Each row is a point on a tangle of strands that fork, close into loops and nearly touch. The rows are in no order.
(in the rows, 128 means zero)
Points whose rows are less than 51.4 apart are linked; no others are. Some points are linked to none.
q802: [116 111 151  82 146  87 180 117 218 163  95]
q967: [169  60 125 112 148 125 126 143 179 141 140]
q542: [ 96  97 113 105 122 102 165 129 221 140 116]
q74: [136 134  75 168 130 141 124 193  90 110 127]
q897: [124 120 142  74 132 124 156  96 166 151 130]
q382: [140 189 135 130 119 137 112 107  80 122 133]
q338: [152  76 120 184 141 139 104 180 128 106 119]
q411: [ 85 133 119  85 117 112 163 101 189 138 118]
q228: [143  94  98 152 119 140  83 129 138 107 133]
q484: [155 140 200 159 132 128 107 109  98 121 113]
q550: [142 138 181 170 129 123 118 139  81 120 117]
q353: [103 126 158  80 131  94 184 102 207 159  92]
q699: [167 158 152  92 129 137 141 108 117 150 137]
q158: [159  80  94 129 141 136 132 170 152 138 141]
q598: [152 136 222 168 138 118 116 105  88 128 113]
q150: [159 129  88 122 143 144 166 192 116 149 138]
q475: [135 111  76 176 125 138 111 189 108 103 125]
q841: [122 162 164  66 122 127 142  60 141 154 134]
q808: [ 87 119 157 198 149 122 129 162  54 107 114]
q776: [158 148 166  62 148 121 178 104 146 176 125]
q405: [130 144 129 111 107 139  96  74 132 113 146]
q378: [132 118 155  81 127 119 126  78 171 149 139]
q104: [131 147 140 136 102 136  78  76 110 106 140]
q193: [142 170 136 150 123 137 135 152  74 129 120]
q267: [140 103 165  71 157  95 172 110 202 170 122]
q95: [142  88 162 186 126 134  87 131 111 107 113]
q220: [ 87 103 173 195 152 127 122 150  65 104 113]
q177: [157 183 170  83 125 136 139  83  97 150 131]
q567: [103 104  86  94 128 122 164 141 186 140 140]
q496: [171  68 109 121 154 131 142 170 174 150 140]
q73: [ 95 134  61 108 107 137 125 122 138 116 147]
q950: [115 168  74 143 106 136  95 134  89  97 138]
q460: [ 98  97  99 100 132 112 173 143 202 142 126]
q391: [139 177 166  64 126 133 144  70 120 159 134]
q543: [151 181 163 143 123 134 146 133  65 135 118]
q773: [ 91 164  42 101 117 131 153 153 119 129 144]
q141: [123 198 122 152 114 131 111 128  59 112 121]
q676: [137 152  80 148 123 140 125 171  93 117 130]
q114: [131 154 127 100 112 142 113  83 126 129 145]
q938: [109 156 110  89 118 134 141  96 131 136 143]
q164: [146 107 230 177 152 116 124 130  90 129 115]
q334: [127 132 111 180 121 131  98 161  91 100 120]
q777: [137 126 129  84 132 127 148 117 155 152 137]
q412: [142 129 142 152 113 138  86  99 115 109 132]
q574: [ 96  76 196 197 153 124 121 140  81 111 113]
q191: [168  74 138 155 132 137  90 143 148 112 126]
q807: [120  98  58 126 122 138 121 156 155 116 147]
q797: [137 115 150 167 114 138  82 115 112 100 122]
q303: [129  98 106 110 125 133 109 115 168 126 150]
q443: [112 191  96 105 109 137 116 101  86 119 146]
q535: [ 92 148  79  98 112 130 125 108 130 120 147]
q960: [121 172 117 171 128 128 129 169  60 112 118]
q13: [ 84 144  54  93 120 126 170 157 149 134 134]
q702: [112 144 113 190 131 126 114 180  68 104 117]
q809: [125  66 193 195 159 126 113 150 102 115 111]
q606: [103 135 175  70 123  96 169  74 201 155 101]
q914: [148  67 198 193 163 121 112 158 112 125 107]
q831: [121 195 113 118 107 138 104  95  81 113 137]
q746: [122 136  58 125 120 141 126 163 113 117 142]
q921: [174  66 131 139 144 134  99 144 161 128 133]
q336: [104  92 137  91 125 108 135  87 207 140 131]
q300: [115 139 179  60 135 105 169  64 183 169 106]
q361: [111 197 114 161 116 123 118 150  48 111 119]
q253: [149  87 111 160 128 142  94 151 138 109 129]
q901: [146  82  77 137 133 144 118 168 150 123 146]
q936: [150 134 126  97 130 137 143 122 136 148 138]
q3: [ 97  96 133  99 130 100 153 106 226 141 114]
q341: [126 143  97 158 112 135  89 133  97 103 130]
q723: [108 177  72 115 108 132 104 123  94 109 145]
q416: [149  86 147 187 140 135 107 165 118 110 111]
q180: [153 195 156 116 123 141 140 117  74 137 123]
q722: [163  95 212 176 156 120 121 143 111 132 109]
q122: [108 157  48 118 117 133 131 156 106 120 152]
q659: [141 110 114 137 114 140  83 111 134 109 139]
q307: [108 146 150  64 126 113 162  77 163 159 126]
q585: [120 141 162 185 139 127 136 156  67 120 113]
q878: [106 114 145  88 115 120 127  66 185 138 138]
q894: [163 117 146 149 126 138 115 140 118 126 124]
q544: [ 96 116  49 114 117 134 135 151 155 124 148]
q616: [ 89 129  71  96 126 124 175 147 166 143 132]

How many points has the smallest loop of links through each point below? Write none if it is on no loop.
q307 -> 8
q550 -> 11
q334 -> 11
q659 -> 8
q382 -> 7

Name the points in between on the shortest way along the links from the first point to the second, in order.
q382 / q341 -> q831, q443, q723, q950
q535 / q659 -> q938, q114, q405, q104, q412
q878 / q699 -> q378, q897, q777, q936
q616 / q676 -> q13, q773, q122, q746
q220 / q484 -> q808, q585, q550
q960 / q180 -> q193, q543
